Points, in no order, along strands that fork and pass close to each other.
Points whose rows are less than 59.1 apart are linked; no others are. Some points are linked to none.
J335: -12, 0, 3, -16, 7, 20, 3, 0, 21, 5, 17, -10, 0, -1, -6, -4, -6, -7, -14, -8, 25, 2, -9, 6, -4, 17, 5, 0, 9, 31, 3, -25
J894: 2, 3, 27, -19, -25, 0, -20, 15, -2, -16, 12, -18, 5, 1, -3, 17, -32, 5, 1, 2, -8, -29, -6, 0, 1, 0, -7, -10, -1, -2, 16, -7
J180: 10, -3, -8, 30, -16, -4, 9, 4, -8, 17, 11, 18, -18, 9, -3, -7, 14, 6, 6, -1, -3, -3, -3, -5, 13, -11, 15, 4, -23, -2, 1, 23
J654: 11, 3, 5, -19, 14, 3, -9, 11, -6, 3, -4, -27, 19, -12, 19, -9, -12, 24, -4, 7, 19, -19, -4, -3, -10, 25, -13, -3, 39, -21, 18, -15
J821: -6, 1, 10, 31, 2, 3, -3, 27, -21, -9, -1, -17, 16, -13, 5, -12, -14, 24, 20, 7, 19, -14, 5, 1, 11, 12, 17, -13, 18, 4, 7, -1
J368: -17, -26, -12, 5, 5, -20, 22, 3, -17, -1, 2, -2, 8, -5, -7, -7, 0, -13, 8, 30, -7, 12, 13, 11, -2, 4, 13, -18, -16, 0, -10, 5
J945: -27, 8, -13, 17, 21, -17, -7, 1, 8, 2, -14, 2, 3, -17, 16, 1, 14, 12, 8, 9, 17, 3, 11, 4, -3, 0, -14, -24, 17, -8, 4, 9
J652: -11, -19, 40, -6, -15, -24, 42, -5, -6, 16, -8, 23, -4, -11, -14, -11, 5, 31, -2, 0, -1, 8, 10, -18, 16, 7, 8, 12, 21, 5, 0, 11
J63: 1, -6, 7, 9, -21, -7, 13, 0, -1, 10, 6, 28, -19, 16, -8, -19, 14, 1, -4, 4, 1, -4, -1, -5, 19, 0, -3, -1, -20, -5, 7, 16
J278: 1, -18, 37, -2, -16, -22, 37, 7, -2, 13, 0, 18, -6, 2, 3, -20, 5, 38, 5, 0, 13, -8, 11, -17, 29, 9, 14, 9, 23, 0, 13, 6
J356: -2, 0, 16, 26, 1, -16, 11, 10, -29, -30, -25, -8, 16, -10, 4, -2, 2, 7, 6, -6, -9, 0, 19, 5, 6, -6, 2, -14, -7, -28, -10, 11
J639: 1, 5, 1, -18, 11, 19, -2, 7, 10, 2, 10, -28, 7, -10, 4, -4, -14, 4, -10, -3, 14, -7, -11, 8, -14, 21, 8, 7, 19, 19, 8, -23
J691: -6, -2, 23, 21, -18, -15, -5, 12, -20, -18, -6, 18, -11, 0, -7, 3, -11, 23, 4, -2, -9, -10, 12, 0, 19, -23, 3, -7, -1, -15, 5, 14
J612: -7, -14, 9, 8, 0, -29, -6, 19, -13, -13, 1, -1, 10, 3, 10, -10, -18, 28, 1, 15, 2, -14, 13, -4, 2, -4, -10, -29, 16, -33, 3, 0
J711: -15, 14, 22, -17, -20, 10, -19, 1, 12, -11, 6, -10, -2, -5, -7, 11, -16, -3, -11, -5, 12, -20, -7, 1, -6, 13, -14, -8, -3, 8, 6, -3
J438: -17, -7, 14, 1, -2, -23, -19, 9, -3, -12, -4, 0, 1, -8, -5, 13, -25, 20, -5, 10, -5, -7, 7, 3, -3, -5, -14, -20, 14, -14, -1, 3
J369: -1, 19, -13, -15, 12, 33, -29, 13, 18, -13, 24, -19, 5, 14, 20, -1, -9, -12, -1, -10, 13, -9, -10, 7, -9, 4, -7, -11, 9, 5, 16, -29
J952: -16, 4, -16, 16, 13, -14, -8, 1, -1, 0, -16, -23, 4, -20, 9, 12, 4, 3, 11, 13, 14, -2, 9, 6, -8, 4, -5, -18, -3, -14, 3, 9
J698: 33, 9, -20, -18, 19, 7, 1, -5, 3, 7, -3, -22, 7, -4, 14, -7, 7, 5, -14, -7, 4, -11, -10, 1, -20, 10, -17, 16, 19, -27, 10, -14
J933: -7, -5, -26, 29, 16, -7, 16, 0, -19, -9, -24, -13, 14, -8, 25, 9, 17, -24, 11, 19, 5, 9, 22, 12, 6, -3, 10, -24, -29, -3, -9, 13
J353: -23, -17, 9, 6, 7, -3, 30, -17, 5, 27, 1, 53, -9, -15, -20, -15, 21, 7, 0, -1, -1, 26, -1, -17, 17, -9, -4, 1, 15, 31, -3, 2
J768: 31, 6, 4, -11, -16, -22, 17, -12, -7, 17, -13, 4, -14, 19, -7, -16, 22, -2, -1, -7, -32, 20, 0, -11, -10, 12, -1, 26, -18, -24, -10, 24
J340: 11, 4, 11, -21, 8, 10, -12, 13, -3, 1, 4, -35, 14, -12, 8, 2, -21, 22, -10, -4, 10, -13, -6, 2, -16, 20, 1, 9, 29, 4, 8, -20
J429: 17, -9, 4, 8, 3, -19, 4, 8, -26, -23, -22, -14, 15, -8, -5, 2, -7, 17, -3, -4, -19, -5, 13, 4, -9, -5, -8, -2, -5, -35, -14, 6
J571: -16, 1, -11, 11, 28, -12, 14, 2, 7, 5, -16, 9, -3, -13, 10, -10, 21, 5, 7, 5, 10, 14, 13, 8, -1, -3, -3, -6, 22, 2, 3, -2
J318: 1, -15, 16, -25, -1, -10, 1, -6, 11, 14, 7, 2, -8, 2, -11, 9, -15, 22, -13, 0, -7, 3, 1, 3, -4, -3, 4, 18, 19, 11, -6, -9
J943: 8, -1, -23, -14, 7, -1, 1, -7, 5, 4, 3, -26, -3, 2, -7, 8, 3, -8, 5, 5, -6, 3, 0, 4, -16, -6, 8, 16, -13, 0, -2, 1
J37: 28, 8, 6, 14, -12, 10, 7, 15, 0, 20, 11, 14, -15, 20, 11, -20, 6, 16, 4, -11, 18, -15, -14, -13, 20, 11, 9, 13, 4, 1, 18, 6
J740: 35, 7, -7, 21, -2, 22, 2, 27, -14, 7, 14, 0, 1, 15, 13, -17, 5, 8, 10, -8, 11, -21, -16, -6, 13, 4, 9, 6, 1, -3, 21, -4
J71: -39, -3, 14, 17, -1, -6, 23, 4, -24, -18, -29, -9, 14, -21, -8, 11, -1, -13, 13, 15, 4, 14, 15, 3, 5, 16, 13, -26, -8, 5, -3, 12
J264: 18, -7, -7, -3, -13, -34, 13, -25, -16, 14, -19, 5, -5, 3, -18, -13, 22, -6, 0, 5, -31, 27, 3, 3, -6, 2, 0, 26, -24, -17, -24, 28
J621: -13, 14, -9, 13, 13, 21, -16, -5, 5, -15, -17, 2, 1, -10, -3, 23, -7, -20, -7, -8, 0, 7, 2, 5, -7, -9, 0, -5, -8, 8, -22, 4
J112: -11, -10, -7, 9, 8, -21, -8, 25, -19, -6, 14, -16, 18, 10, 16, -5, -21, 16, 12, 23, 3, -9, 3, -1, -1, 2, -2, -37, 12, -25, 16, -3
J773: -2, 9, -5, 33, 17, 16, -6, 12, -6, -9, -14, 2, 8, -14, 2, 6, -2, 0, 3, -8, 11, 0, -4, 9, -3, -4, 2, -7, 7, 4, -13, 1
J874: 8, -4, -16, 8, 7, -11, 16, -33, -18, 0, -41, -10, 9, -14, -1, 21, 19, -26, 4, 8, -18, 22, 18, 5, -5, -2, 3, 14, -36, -1, -28, 20
J966: -11, 4, -24, 17, 14, 0, -6, 1, -7, -11, -18, -32, 18, -13, 17, 18, 2, -18, 13, 14, 6, 0, 7, 4, -9, 7, 1, -24, -17, -8, -5, 9
J499: -28, -10, -32, -21, 15, 0, -7, -27, 1, -5, -2, -13, -5, -3, -16, 24, -1, -26, 4, 17, -15, 33, 12, 11, -7, -15, 20, 12, -13, 13, -22, -5
J664: 10, 25, 2, 0, -17, 18, 9, -4, -3, -14, -18, -14, -6, 6, 9, 19, 22, -36, 24, -14, -22, 4, 2, -6, 7, -4, -3, 11, -47, 7, 15, 18
J979: 4, 12, -7, -28, -10, 18, -12, -24, 25, -1, 12, -8, -6, 3, -13, 3, 1, -19, -25, -21, 2, 3, -5, -1, -16, -2, -5, 15, -8, 8, -12, -10
J325: 24, -14, 23, -7, 3, -15, 20, -5, 11, 28, -4, 25, -1, 6, -5, -17, 3, 23, -20, -15, -10, 14, -3, -11, -5, 7, 2, 25, 32, 2, -18, 3
J248: -14, -4, 19, 21, -21, -27, 11, 2, -13, -3, -6, 23, -13, -8, -1, -8, 11, 34, 7, 4, 3, -12, 20, -6, 27, -17, 4, -8, 1, -21, 7, 24
J76: 13, -8, -10, 2, -12, -23, 7, -29, -25, -1, -32, -3, 4, -9, -14, 10, 17, -17, 4, 11, -32, 24, 9, 6, -6, -7, 2, 19, -41, -14, -28, 25
J988: -4, -9, 23, -16, -13, -17, 36, -13, 1, 24, -12, 15, -13, -6, -18, -15, 12, 10, -6, 2, 0, 13, 1, -11, 5, 17, 2, 19, 8, 7, 1, 13
J752: 12, 18, 12, 5, -12, 9, 19, -1, -20, -17, -37, -12, -4, 1, 4, 16, 20, -31, 14, -11, -23, 17, 10, 2, 0, 0, 2, 11, -38, -4, 6, 17
J206: 23, -16, 10, 11, 8, -6, 19, 3, 10, 22, 8, 31, -3, 11, -1, -23, 7, 10, -14, -10, 8, 3, -8, -4, 0, 5, 1, 12, 20, 9, -6, -7
J3: 10, -4, -19, 22, -13, 8, -5, 3, -6, 5, 17, 11, -14, 12, -11, 5, 0, -8, 10, 5, -7, -4, -11, -1, 11, -25, 15, 9, -31, 6, -5, 16
J503: 9, 11, -2, -14, -22, 6, -26, -21, 23, 10, 21, 9, -22, 23, -17, 14, -7, 0, -6, -13, -12, 2, -10, -9, 3, -23, 1, 26, -9, 7, -5, -1
J907: 21, -17, 8, -41, -12, 2, -5, -27, 31, 27, 30, 5, -3, 18, 3, -7, -9, 8, -33, -7, 5, 3, -13, -6, -6, 2, 1, 21, 17, 18, -16, -27
J275: -1, -10, -8, -11, 14, -15, -29, 9, -5, -10, 5, -18, 16, -7, 3, 15, -29, 19, -11, 7, -11, -9, -1, 3, -19, -1, -13, -20, 17, -22, -7, -9
J937: 12, 1, -11, -10, 23, -7, 10, 6, -6, 2, -12, -19, 8, -15, 19, -8, 3, 21, -3, 2, 11, -10, 4, 8, -12, 16, -9, 2, 33, -24, 11, -10
J581: -2, 12, -18, -32, 11, 20, -21, 0, 17, -4, 25, -36, 10, 1, 15, 3, -12, -8, -13, -4, 13, -7, -5, 2, -23, 11, 4, -5, 16, 6, 15, -34
J596: 24, 13, 22, -4, -24, 13, 0, 11, 6, 6, 0, 2, -7, 10, 10, -15, 2, 16, 5, -11, 22, -32, -14, -12, 15, 24, -11, 8, 1, -7, 23, 5
J158: 33, 19, 6, -8, -27, -18, -3, -13, -1, 15, 0, 5, -22, 22, -8, 1, 13, -13, 11, -16, -38, 15, -11, -18, -4, 3, 1, 24, -24, -18, -4, 32
J515: 4, -12, 29, -5, -8, -8, 13, 14, 3, 5, 6, 5, -4, 3, 7, -16, -10, 29, 3, 8, 22, -15, 3, -6, 19, 13, 3, -3, 22, 6, 13, -7
J722: 5, 20, -3, -14, -10, 23, -19, -19, 16, -10, -3, -17, 1, -10, -15, 22, -3, -26, -18, -24, -5, -1, -7, -4, -22, 0, 0, 19, -20, 5, -16, 3
J39: -24, -1, 17, 12, 16, 11, 21, 1, 5, 8, -17, 39, -7, -20, -11, -4, 18, 8, 5, -11, 4, 24, 4, -9, 14, -4, -5, 1, 27, 28, 1, -2
J216: 8, -16, 8, -4, 18, -1, 12, -7, 31, 23, 14, 40, -1, 13, 7, -21, 9, 3, -19, -10, 12, 7, -13, 1, 5, 2, -5, 8, 33, 28, -7, -26
J359: -23, 6, -42, 7, 23, 11, -20, -3, 11, -8, 13, -20, 2, 11, 9, 22, -4, -28, 17, 13, 7, 7, 0, 7, -7, -11, 17, -17, -11, 10, 0, -9
J370: -11, 4, 39, 19, -19, 0, 2, 21, -15, -21, -8, 28, -12, 9, -3, -3, -8, 11, 7, -5, -1, -6, 8, 1, 23, -8, 3, -7, 1, 0, 9, 4
J997: 11, 26, -8, -17, -5, 28, -18, -6, 13, -15, -3, -36, 3, -12, 2, 18, 3, -23, -1, -22, -3, -13, -7, -3, -19, 0, -4, 15, -17, 1, 3, -3
J309: -13, -9, 1, 31, 16, 2, -1, 17, -9, -6, -6, -5, 21, -22, -3, 1, -12, 9, 6, 5, 15, 1, -1, 5, -3, 7, 14, -18, 16, 11, -12, -1
J363: 11, 0, -14, 18, 13, -2, 26, 3, -18, -7, -26, -12, 8, -1, 16, -2, 23, -19, 9, 3, -6, 12, 15, 12, -2, 1, 4, -5, -24, -10, -4, 5
J915: 16, 7, -14, 15, 10, 19, -9, 28, -24, -7, 13, -31, 28, -4, 14, -11, -8, 0, 20, 11, 14, -21, -15, 0, -2, 18, 2, -11, 11, -13, 24, -12
J582: -3, 6, -14, 8, -12, 17, -10, -1, 1, -11, 8, 9, -10, 13, -8, 12, 2, -27, 14, 4, -11, -2, -6, 1, 9, -22, 2, 0, -39, 9, -1, 14
J684: -6, -12, -28, 11, 13, -17, -7, 18, -13, 3, 20, -10, 2, 8, 19, -8, -4, 8, 15, 27, 6, -12, -1, 1, 3, -7, -2, -28, 8, -20, 23, -5
J973: -5, -3, -33, -29, 14, 0, -5, -21, 8, -4, 5, -32, 0, -1, -10, 17, 3, -19, 0, 9, -17, 14, 7, 11, -20, -8, 12, 13, -15, 8, -13, -8
J396: 1, -5, 14, 15, -4, 0, 9, 24, -12, 0, 10, -6, 12, -2, 7, -21, -8, 23, 11, 13, 28, -19, 1, 0, 18, 22, 7, -13, 13, 6, 17, -6
J249: -20, -2, 8, 15, 22, -1, 24, 8, 8, 11, -10, 23, -4, -15, 1, -12, 25, 17, 14, -4, 16, 12, 9, -1, 15, 2, 7, 4, 28, 24, 13, -2
J378: -6, -7, 5, 29, -8, -18, 27, -2, -10, 9, -6, 40, -14, -3, 6, -24, 33, 29, 4, -6, -4, 4, 18, -5, 25, -12, 12, -3, -3, -13, 5, 23
J110: -27, 8, 23, 26, -1, -15, 5, 4, -27, -27, -36, -13, 14, -27, -1, 14, -2, 6, 10, 4, 2, 5, 21, 4, 7, 5, 3, -24, 1, -10, -5, 16
J18: 13, -24, 22, -28, -2, -23, 13, -17, 14, 27, 2, 26, -8, 6, -10, -7, -4, 26, -16, -1, -19, 20, 0, -7, 1, -1, 0, 28, 24, 7, -17, -2
J178: 6, -8, -18, 26, 8, -5, 14, 20, -16, -10, 3, -3, 17, 4, 14, -23, 7, -13, 3, 12, 14, -15, 4, 8, -1, 9, -8, -35, -15, -20, 6, -1
J195: 38, 1, -23, -39, 0, 5, -24, -24, 24, 13, 25, 0, -6, 26, 8, -10, 3, -2, -22, -14, -11, -2, -12, -5, -21, -9, -10, 31, 10, -19, -8, -15
J134: 2, -9, -6, -13, 28, 2, -1, 4, 21, 10, 17, 19, -5, 14, 10, -10, -3, 5, -11, -4, 6, 7, 0, 11, -2, -9, 0, 3, 33, 19, 3, -29
J25: -22, 21, 29, -4, -27, 14, -2, 0, -2, -19, -12, -7, -2, -14, -16, 16, -3, -20, 4, -2, 11, -13, -6, 2, 3, 19, -8, -9, -18, 10, 18, 8
J226: 23, 11, -2, -25, -31, -1, -18, -25, 22, 9, 23, -1, -14, 20, -16, 4, 2, -12, -3, -14, -20, -6, -13, -17, -9, -9, -7, 24, -21, -4, -4, 13
J500: 14, 24, -7, -13, -7, 31, -27, 11, 3, -19, 6, -39, 14, -10, 12, 14, -6, -14, 16, -13, -9, -28, -10, -8, -13, 2, -15, 4, -14, -4, 18, -6
J504: -32, 19, 14, -8, -20, 13, -12, -18, -1, -18, -9, -5, -3, -19, -22, 33, -12, -24, 0, 0, -4, -2, -3, 1, -5, 1, 1, -6, -18, 10, 3, 11
J192: 23, 10, -14, 11, 6, 29, -9, 28, -11, -6, 17, -11, 10, 11, 14, -10, -2, -7, 15, -1, 12, -23, -16, 0, 5, 4, -4, -7, -5, -3, 25, -16
J324: 2, -10, -2, 12, 4, -2, 15, 14, 0, -1, 4, 15, 7, 7, 8, -26, 8, -3, -7, 8, 15, -15, 1, 4, 6, 16, -16, -24, -5, -10, 5, -6
J762: 2, -4, 12, 4, -8, -7, 26, -3, -7, 17, -9, 4, -13, -2, -21, -1, 8, 7, 4, -3, -4, 16, -3, -2, 2, 7, 14, 19, -3, 9, -3, 15
J68: -30, -6, -8, 3, 19, -5, -11, -8, 20, 3, 4, 26, -2, -7, -9, -2, 2, -7, -11, 4, 4, 15, 3, 8, -6, -11, -14, -13, 17, 11, -19, -8
J27: 26, 17, 16, -20, -18, 18, -8, 4, 17, 6, 7, -8, -7, 10, 8, -4, -5, 4, -7, -15, 9, -30, -16, -10, 2, 12, -16, 14, 1, -6, 17, 1
J880: -16, 10, 0, -25, 0, 21, -1, -17, 26, -1, 11, -3, -3, -1, -13, 1, -2, -13, -21, -13, 13, 9, 0, 3, -11, 9, -1, 7, 1, 20, -7, -19
J217: 9, -4, -35, 15, 24, -4, 6, 14, -11, 3, 8, -13, 11, 0, 20, -11, 9, -10, 6, 14, 8, -5, -1, 11, -7, -1, 6, -15, 3, -15, 15, -11
J222: 7, -2, -5, -3, -8, -7, 11, -2, -11, 0, -7, -18, -7, -6, -15, 11, 3, -1, 3, 1, -11, 1, 3, 4, -3, -1, 7, 12, -20, -2, -5, 13
J836: -3, -7, 38, 21, 7, 9, 20, 20, -8, -7, -6, 31, 7, 3, -2, -21, 0, 12, -4, -15, 11, 2, 1, -1, 18, 15, -1, -9, 18, 16, -3, -12
J161: 23, -15, -1, -8, 2, -15, -8, 5, -13, -6, -1, -8, 12, -7, -10, 1, -25, 20, -19, -3, -17, -10, -2, 5, -16, 1, -12, 1, 4, -24, -17, -3
J494: 31, 12, -32, -26, 11, 8, -12, -18, 18, 7, 10, -12, -4, 8, 8, -4, 11, -5, -19, -14, -2, -6, -9, -1, -21, -6, -16, 26, 7, -22, -1, -12
J271: 34, -9, -6, -36, -5, 7, -19, -23, 29, 16, 33, 8, 0, 29, 12, -13, -9, 0, -37, -9, -3, -3, -17, -3, -8, -7, -6, 19, 18, 1, -12, -30
J70: -13, -1, 25, -10, -25, 17, -13, -25, 0, -1, 5, 23, -8, -3, -35, 22, -26, -16, -27, -13, -16, 11, -18, -4, -1, -10, 2, 12, -6, 22, -19, -2
J643: 4, 11, 14, -4, -13, 13, -21, -9, 17, 15, 13, 12, -21, 11, -11, 14, -13, 14, -6, -16, 9, -3, -14, -7, 16, -16, 4, 18, 12, 18, 1, -2
J811: 16, 9, 6, -14, -7, 15, -24, 17, -5, -16, 7, -28, 7, -4, 6, 11, -20, 4, 6, -7, -10, -24, -9, -3, -7, 1, -11, 0, -1, -13, 15, -5
J421: -16, -9, -13, -9, 23, -2, -8, -5, 21, 3, 15, 14, -7, 8, -1, -3, -1, -7, -7, 4, 2, 18, 3, 15, -9, -11, -2, -2, 17, 16, -7, -20
J772: -33, -10, 18, 1, 18, -1, 1, -2, 15, 0, -7, 37, 3, -14, -11, 1, 2, 2, -8, -2, -2, 24, 5, 1, 2, -11, -16, -11, 26, 25, -14, -9
J297: -14, -5, -30, 5, 13, 0, -21, 2, 9, 2, 20, -8, -14, 7, -2, 19, -10, -6, 14, 15, 3, 2, 1, 10, 3, -28, 15, -6, -1, 10, 2, -7
J771: -9, 10, -14, 13, 5, 13, -20, 25, -10, -9, 3, -32, 26, -3, 14, 1, -18, -5, 17, 13, 11, -11, -13, -2, -13, 19, 4, -28, 6, -3, 12, -8
J255: 5, 15, -16, 7, -10, 20, -10, 3, 8, -12, 8, -12, -11, 11, 8, 13, 15, -28, 28, -9, -11, -13, -7, -6, 8, -19, -1, 7, -42, 5, 13, 10
J292: -23, 14, -32, 13, 20, 8, -26, 17, 3, -5, 8, -27, 14, 9, 25, 10, -13, -17, 23, 17, 12, 1, -11, 3, -12, 7, 12, -30, 4, 4, 15, -8
J658: -4, -5, 1, 20, -3, -15, 22, -10, -3, 26, 0, 53, -21, 4, 2, -25, 40, 13, 3, -7, -9, 25, 10, -7, 20, -10, 4, 6, -1, 4, -3, 21
J426: 5, 5, 2, 13, 2, 1, 21, -7, -27, -14, -45, -17, 8, -9, 7, 22, 14, -24, 12, 0, -15, 19, 20, 5, 5, 2, 10, 6, -34, -2, -9, 19
J669: 17, 7, 12, -36, -33, 4, -12, -13, 27, 13, 18, -8, -11, 13, -1, 4, -7, 1, -9, -12, 1, -26, -15, -16, 1, 4, -12, 18, -8, -3, 10, 3
J486: -25, 3, -3, -25, -16, 15, -34, -31, 15, -17, 17, 12, 0, 6, -23, 10, -12, -34, -24, 0, -11, 10, -3, 4, -9, -17, -10, -1, -21, 9, -25, -9
J947: -16, 18, 11, 10, -6, 13, -2, -12, -9, -15, -25, 5, -4, -12, -14, 29, -2, -18, -2, -9, -9, 10, -1, 5, 0, -7, 1, 7, -16, 9, -9, 11
J33: -37, -17, -22, -7, 13, -3, 2, -25, -12, -7, -12, 4, 6, -10, -16, 20, -9, -35, 7, 32, -20, 27, 11, 10, -3, -9, 15, -7, -21, 17, -30, 11
J413: 3, 7, 8, -12, -1, 9, -20, -2, 13, 6, 8, -8, -11, -1, -9, 18, -20, 20, -4, -11, 4, -3, -10, 2, -1, -8, 7, 15, 17, 13, -1, -9
J936: -14, -9, -23, 5, 4, -13, -15, 8, 5, 8, 22, 2, -9, 8, 11, 1, -5, 10, 9, 26, 13, -11, 1, 4, 8, -17, 2, -19, 0, -4, 18, 0
J724: -12, -5, 36, 10, 4, 1, 12, 26, -9, -20, -3, 32, -2, 14, 6, -17, -4, 12, 2, -7, 2, 5, 14, 3, 22, 2, -8, -19, 10, 4, 9, -10
J573: -8, -23, 2, 14, 3, -19, 18, -7, 7, 26, 15, 57, -14, 4, -3, -26, 23, 15, 2, 7, -6, 19, 2, -6, 18, -18, 3, 6, 11, 16, -5, 10
J527: -26, -20, -14, -2, 9, -12, 12, -4, -12, -10, -13, -7, 13, -12, -9, 8, -9, -24, -1, 27, -13, 21, 15, 11, -12, 3, 5, -16, -14, 6, -24, 3
J146: 26, -3, -5, 8, -3, -2, 7, 8, 3, 5, 4, 28, -3, 18, 12, -30, 14, -1, -14, -6, 12, -18, -6, 0, 5, 8, -25, -5, -4, -25, 3, 1

A fork is a point with three links, a tip a point with one. Leave the first point through the second and follow the links. Name the first fork or tip that comes.
J724, J370 | J39
J711, J894 | J639
J773, J309 | J368
J353, J573 | J836

A fork is a point with three links. Follow the links from the first point to the second and name the forks in between, in order.
J146, J297 | J684
J63, J952 | J426
J195, J947 | J639
J772, J363 | J39
J206, J582 | J39 J426
J582, J248 | J426 J39

Name the points in between on the shortest way along the links from the first point to the second, in order.
J426, J63 | J752 J664 J255 J582 J3 J180
J178, J413 | J217 J684 J936 J297 J359 J292 J771 J915 J192 J740 J37 J596 J27 J669 J226 J503 J643
J937, J979 | J654 J340 J639 J335 J880
J353, J768 | J39 J249 J571 J945 J952 J966 J933 J363 J426 J874 J76 J264
